Points, in no order, along strands that fork, close into loops and pass close to each other.
Two points are linked if the straight distance between their rows is under 99.3. Some points are linked to none.
Raso: [ 30 -28 -47 -12  57  10 -80  48  21 -57 -21   4   0 -46 -16 -85  17   1
  22  37 -25  24 -33 -41 -12]
rezap: [-10  63  -4  -4  31 -26  16  17 -41   4 -55 -42  11  33 -96 -10  10  64
   3 -11   9 -72 -12 -20  -6]
pufug: [  9 -28  -2  -2 -46   1 -14  -7  35  -7  60  26  -8  20  63  41 -20 -64
  22  20 -24  63  12  22   3]
goru: [ 10 -42  -9  27  52  43 -46 -19  76 -11  18  11 -68 -32  -2 -31  -4  30
  -4 -13 -29 -19  -1 -11  25]
seg: [ 29  20  45  38 -50  16  20 -34  33  -2  58  30  -4  79  27  43  10 -49
   6  38 -14  13  49  35  37]
kur: [ 18 -31 -22  12  50  38 -56   4  57 -28  12   1 -61 -35  -2 -51  -9  19
  21   3 -28  -1 -17 -14  21]
Bobuf: [-27  37  32   4 -40 -13  41  10 -40  18 -25 -35  10  51 -37  24   2 -27
  16  22  -5  12  23  19  12]
degu: [-70  -6  24  -9 -15   9  -7  12 -52   0 -58 -36  27   2 -19 -14  27 -20
 -40   8  23   0  35  -7  15]
vib: [-21 -65 -68 -33   0 -18 -61  83  15 -10 -18   0   7 -73  37 -50  -7 -21
   3   2 -25  24 -30 -47 -26]
vesil: [-35 -78 -53 -10  12  -7 -76  75  -5 -32 -23   5   2 -67  18 -53  16 -41
 -35 -12 -35  21  -8 -60  -6]
nime: [ 17  49  -9  -6 -65 -17  38   6 -31  12  50 -18  38  33  -9  13 -43 -31
  65   9  -8  39 -40  18 -28]
vono: [-10 -35  33  26  -5  17 -12 -15  41   8  25  34 -36  26  49  38  26 -38
 -11  12 -23  25  39  29  36]
bof: [-90 -56  39   6  10   9 -20  -7 -23  25 -29  24   4   4  23  41  38 -26
 -70 -10  11  10  47  14  28]
Rabal: [ 48  15   6  20 -64  27   1 -40  12 -32  42  19   9  39   8  20 -11 -68
  27  54 -41  69  40  22   5]
tedu: [-11  21 -17 -23  63   1 -37  27 -12 -16 -17 -28   4 -17 -26 -58   9  35
  29   5  33 -31 -40 -27   8]
ramu: [ 34  13  47  44 -16  15  30 -26  69  23  51  40 -33  45  41  28   8  -1
 -14  -1   0 -27  24  24  31]
mudaz: [ -8 -75 -52 -35 -52 -18 -29  37   9  15   9  15  12 -47  68  17 -41 -41
  14  13 -28  64  -8 -15 -29]
viz: [ 44  40  44  54 -36  17  37 -30  53  17  61  33 -11  71  14  32   2 -22
  -3  21  -8 -22  41  22  30]
nalom: [ 47  89  -6  44  23 -18  55  -5 -18   8 -20   0 -15  22 -67  16 -26  67
  10 -32 -15 -82 -17   7 -15]
Neb: [ 63  60  -6  16  49  30  12 -26  24  -3  18   2 -37 -12 -37 -37 -15  58
  29  -8  -1 -62 -14  -2  12]
zimo: [-17 -66 -28 -36 -42 -10 -29  41  -7  -8  -6  16   5 -41  53   8 -20 -53
  -9  19 -35  74  13 -12 -16]
zapa: [-34   6  -4 -17  74 -24 -18 -16 -24  16  -9 -10 -10 -27   0   9   2  76
 -20 -74  59 -78 -41 -30   1]
kab: [-24  29  50  20 -30 -16  50 -14 -20  29 -25 -14  11  76 -30  57  22 -19
  -7  12  -5 -14  40  29  15]
vaka: [ 19 -16 -56 -29  43  -7 -65  72  14 -39 -22  -6  31 -57   0 -82  10   0
  26  34  -9  29 -45 -42 -25]
vam: [ -2  52 -17 -13  54 -26  -3  -7 -29   0 -40 -36  19  14 -88  -7  21  81
  -3 -28  27 -89 -12 -30 -21]
riro: [ 17  80  25  43 -31 -29  63  17 -44  19  29  -5  -1  47  -8  26 -43  -3
  52 -31   2 -12 -54  17  -3]
nub: [ 16  61  43  48 -19 -31  64   9 -29  29  11  13 -11  60  17  38 -22   7
  30 -44  17 -31 -34  23  15]
ker: [ -6 -29 -23  -1  75  10 -21 -66  46  -8  18   8 -26 -34 -28   8  32  64
 -57 -51  19 -59   4 -13  -9]
bine: [ 48  79   5  61  10 -24  78 -15   2  11 -19  25 -15  29 -12  34 -23  56
  -6 -59   6 -83 -19  13 -16]
Zapak: [-65 -26 -26 -42 -21 -24 -20  60 -13  12 -11 -29  13 -50  50 -17 -12 -20
   3  -1  20  37 -24  -7 -11]
bek: [ 21   1  20  16 -33  -4  10  -5  33  -1  82  19 -17  34  59  34 -19 -42
  34   4  -3  39  -8  23  12]
saf: [-12 -47  14  15  39  34 -14 -42  24   2 -13   6 -27  -8 -20  -3  29  17
 -39  -4  -8 -14  25   8  18]
visu: [ 28   7 -19   7  65  25   5 -66  52 -13  16   5 -24 -22 -36  -2  27  68
 -40 -42  12 -70  12 -10 -16]
nera: [-30   2   7 -31 -62 -29  17   5 -20  12  27  -2  35  25  58  51 -20 -56
  25  20  12  64   2  20  -8]
mupe: [ 52 -23  15  23 -16  49 -18 -26  15 -44 -12   6 -28  -3 -25 -33   9 -32
  -2  48 -52  50  41  13  13]
bura: [ 27   1 -35 -32 -45  -5   2  19  -5  14  40 -12  23 -22  15 -12 -46  -4
  70  21  -3  54 -51  10 -31]
Zupe: [ 44  38  14  45  34   9  39 -20  42  13  20  47 -43  -8  42  11 -20  52
  -6 -60  25 -66 -22   0  12]
Bese: [-94 -39   8  -8  46  -6 -26  11 -12  32  -5  -3 -14 -22  27   8   6  19
 -38 -48  39 -21 -17 -10  30]
ris: [ 41  22  41  49  11  14  39 -20  63  26  45  40 -41  22  44  18  -8  27
  -9 -28  12 -39   3  16  24]
fid: [ 20  13 -33 -37 -91 -12  14  11 -48   2  -5 -14  69   4 -13  -6 -39 -31
  38  54 -13  59   4   5 -41]
kup: [  3  33 -15 -26 -81 -23  29   7 -41  14  21 -25  58  22  -8  19 -43 -39
  51  33  -4  57 -14  10 -33]
sapo: [-35  21  26   0   8  -5  36 -12 -28  23 -42 -34   6  35 -48  13  19  23
 -14 -14  14 -39  10   7   6]
Tof: [ 40 -41  -7 -43 -65  -2  -6   3 -34 -39 -12  24  34 -12  29  25 -18 -73
 -23  46 -44  92  55  -3 -10]
gogon: [-10  31 -18 -20  63 -27 -11 -40 -18  -6 -26 -29  24  -4 -81   4  30  74
 -30 -43  44 -89  -9 -35 -25]
sul: [-29   2  60  14 -21  -9  38 -26 -12  29 -13   7  11  69   0  61  39 -33
 -21  17   1 -13  54  38  27]
pom: [  4  13  26  22 -18 -12  26   0  13  15  58  11 -20  33  54  29 -14 -24
  38 -13  12  18 -24  27  19]
tek: [-56   2  16  -8  30  -9  13 -24 -27  18 -39 -31  18  11 -44  11  26  45
 -42 -35  37 -57   3 -13   1]
vura: [-21 -44 -18  -2  68   9 -51 -33  -2 -14 -21 -11   3 -22 -47 -27  38  40
 -44  -5  25 -39   0 -34  14]
Mubam: [  5  30  46  27 -20 -19  43  -4  -3  26  33  13 -14  56  35  38  -4 -20
  22 -17  14  -7  -5  32  24]
fuza: [-70  22  37 -24 -26 -36  26  40 -33  33  -1 -24   5  11  61  34 -15 -17
  20 -38  45  19 -39   9  12]
Zofil: [-52 -19  34   2  20  -4  36 -47   4  36 -19  10  14  29 -18  53  54  15
 -68 -40  25 -41  28  27  -5]
fadub: [ 48  72 -21  18  53  -5  40 -31   6  -7 -13  -3 -16   4 -69   3   0  79
 -10 -41   2 -97   1  -4 -31]
disup: [ 46   3  22  34 -38  41  -1 -33  21 -25  17  10 -23  21 -12  -8   1 -45
  13  48 -42  46  45  25  17]
gaso: [-88 -60  19  -3  -2   8 -37  19 -38   2 -35   8   6 -21  30  15  28 -48
 -71  -9   6  29  48  -6  27]
zutaz: [-29 -53 -25  -2  69  -3 -46 -59  17  -7  -2  -1  -2 -36 -46   1  38  51
 -68 -33  26 -49  -3 -30   3]
Lal: [ 10 -63 -51 -25 -54 -17 -25  25  28  18  45  13  15 -33  67  33 -57 -29
  42   9 -27  67 -25  -5 -28]
patuv: [ 21  23  29  33  20   1  60 -44  34  27   3  18 -14  33  -6  30  26  33
 -34 -35   4 -58  19  27  -7]
Loz: [ 50 -37 -54 -37 -41  -9 -37  41   4 -13  -9   6  35 -52   6 -53 -23  -6
  33  47 -26  59 -25 -14 -41]
zumul: [ 18 -54 -24 -21 -56  -8 -20  -6  13 -14  34  31  22   5  65  56 -35 -69
  10  31 -33  85  22  10 -12]
Fepaf: [ 25 -35 -31   0  53  26 -63  23  34 -40  -7  -2 -30 -40 -17 -66   8   8
  26  22 -22   9 -28 -25   5]
vamo: [ 39  41 -34 -14  33  13 -26  25   1 -26  -5 -13   5 -16 -51 -81   5  14
  65  46 -10   6 -42  -5  -5]
lagap: [ 47  23 -36 -21 -14   7 -12  22 -11 -19  -1 -11  21 -26 -42 -68 -10  -9
  62  54 -18  37 -43   3 -26]
Dilak: [-20   1   7 -21 -50  -1   6  22 -56 -20 -45 -26  29  -2  -9 -21  10 -54
 -11  42  -8  47  38  -3  -6]
zenom: [ 20 -34  13  40  35  55 -34 -29  96  -4  19  23 -64 -26   7 -13   1  26
 -28  -4 -36 -16  22  -2  25]
mik: [-28  19 -20 -28  86 -16 -70  36 -13  -9 -10 -31  16 -29 -14 -46  13  54
  20 -14  56 -53 -49 -46  11]
roto: [ 35 -29 -43 -27 -61  -3  -7  -3   8  12  62   8  36 -11  39  16 -66 -13
  55  21 -15  69 -31  13 -37]
fira: [-57 -11 -33 -41 -23 -14 -30  67 -22 -10 -30 -35  34 -51  30 -48   2  -9
  -5  12  28  20 -17 -15 -16]
sima: [ 24  30  19  14 -63   1  23 -30   0 -18  46  13  21  72  10  50  -8 -72
  26  48 -20  46  38  34  11]
pev: [-20  -4 -35 -37   9  -9 -39  57 -12 -25 -24 -27  23 -47   1 -65   5   0
  18  28  19  20 -29 -23 -15]
Biz: [-37 -68 -15  -3   8   5 -49  40 -15 -26 -25   0 -16 -45  14 -34  17 -33
 -35   4 -19  35   9 -26   6]
rog: [ 38  59  34  62 -10 -26  84 -16  17  26  -1  34  -7  56  -3  50   5  25
 -20 -38   4 -67   9  27  -5]
Zuf: [-43   4  -2 -23  55 -20 -12 -22 -21  13 -26 -21  10 -12 -37  -1  20  70
 -38 -52  54 -69 -21 -31  -1]
sazod: [-68  10  51  -4   6 -28  32  22 -28  45 -13  -9  -5  23  42  40   4  10
 -11 -54  46 -17 -24  11  22]
Tane: [ 50  49 -23  11  65   5  26 -61  33 -16   9  -1 -22 -17 -46  -1  20  76
 -29 -51  13 -92   8 -14 -35]
ves: [-79   4   0 -42 -42 -32   7  54 -30  25 -10 -38  20 -21  57   8 -19 -23
   9 -13  34  30 -26   4  -6]
rerev: [ 17  64  13  20 -44 -26  51  14 -32  18  56  -4  12  42  12  24 -47 -19
  63 -30   7  14 -59  19 -15]
Beri: [-69 -41  42   6  13   6   6 -26 -15  30 -23  15   7  20   5  45  52 -10
 -59 -18  18 -13  38  22  19]
zuzu: [ 53 -33  -4 -32 -48  10 -12  16 -36 -49 -20  10  13 -27  -3 -27   1 -58
 -21  44 -54  80  44  -6 -12]
zoza: [ 23  43  16  20   8  15  36  -8  -2  14  16 -11 -22  14 -22 -13 -15  17
  37  -4  -1 -16 -21  15  19]
Pil: [-47 -59   9   0   9  15 -37  19 -22  -8 -29   4 -15 -27  14  -8  21 -41
 -42  10 -12  32  28  -6  16]
dazu: [-30  40  13   1   2 -16  31  13 -39  12 -56 -49  13  37 -79  -5  13  28
   2   4   3 -42   9  -4   3]
piti: [ 41   4  15  32  36  58   3 -51 101   2  24  23 -47 -16 -10  -8   2  42
 -36  -9 -13 -34  30  -4   9]
kitu: [  9  18 -15 -14  42  12 -24  13  -9 -22 -19 -26  -4 -11 -43 -64  12  26
  34  30   8 -14 -25 -11   5]
Vozev: [ 52  -6 -52 -37 -42   2 -17  25  -3  -3  13  -2  36 -37 -13 -48 -31   1
  63  51 -18  57 -51  -1 -40]
Tulu: [ 33  31   1  25  64   4  27 -27  17   8  11  27 -44 -21  30   4 -19  71
   2 -67  33 -74 -33  -4   2]
Gego: [-44 -13  54   0 -28   4  17 -15 -41   4 -39   5  16  45   8  46  37 -60
 -28  33  -7  24  64  30  26]
Zut: [-15 -38   2   6  46  27 -28 -25  -6 -13 -24 -11 -11 -12 -40 -28  30  22
 -28   9   7 -15  10  -8  15]
vova: [ 13 -49 -65 -45 -27 -23 -47  80   0  -6 -24  -3  43 -72  37 -50 -17  -5
   7  31 -12  45 -24 -33 -36]
pumib: [ 20 -45 -19 -43 -70 -15  -5  -4 -21 -23   1  32  46  -1  54  52 -35 -71
  -3  39 -27  92  38   1 -15]
zabu: [-26 -13  30 -14 -39   8   9   6 -59 -18 -50  -7  21  14  -6   8  21 -65
 -31  38  -8  47  65   8   9]
beguf: [ 45 -29  -5 -10 -29  20 -20   2 -17 -43 -18   5  -6 -22 -10 -37   5 -41
   1  47 -41  68  27   5  -7]
kala: [ 63  49   9  32  31  46  28 -38  65   4  25  19 -47  -9 -19 -21 -11  48
  -5 -10  -3 -53  10  -1  11]
vis: [-19  23  13 -10 -40   0  24  13 -42   2 -25 -36  18  21 -27 -10  -2 -36
  23  33  -3  33  11   9  -1]
tunam: [  0 -12  25  23  32  24  24 -48  32  17   1   8 -23  15 -12  16  33  28
 -33 -14   2 -33  28  23  12]
per: [-12  17   7  -1  71 -14   5  -1 -18  16   0   8 -39 -26  33   4 -21  66
  15 -78  47 -62 -49 -13   9]

How many points has the smallest loop of links through each point below? Write 0 if it is on no loop.
tunam | 13
nime | 0
vis | 7
gogon | 7
Vozev | 0
Raso | 0

A piece is two or more points that can be reached from each other along the links. Count, over all rows, the pieces, the separate loops (a circle has one, a figure eight two, a Y none), the forks (points with three links) and the tips (points with one).
pieces | 5
loops | 3
forks | 2
tips | 6

Name the points in between on the shortest way along the links from the first point to the second, in order.
Pil, mudaz | Biz vesil vib vova Loz Vozev bura roto Lal
zapa, disup | per Tulu Zupe ris ramu viz seg sima Rabal
mik, vesil | tedu kitu vamo lagap Vozev Loz vova vib
tunam, fadub | patuv rog bine nalom
ker, patuv | zutaz vura Zut saf tunam
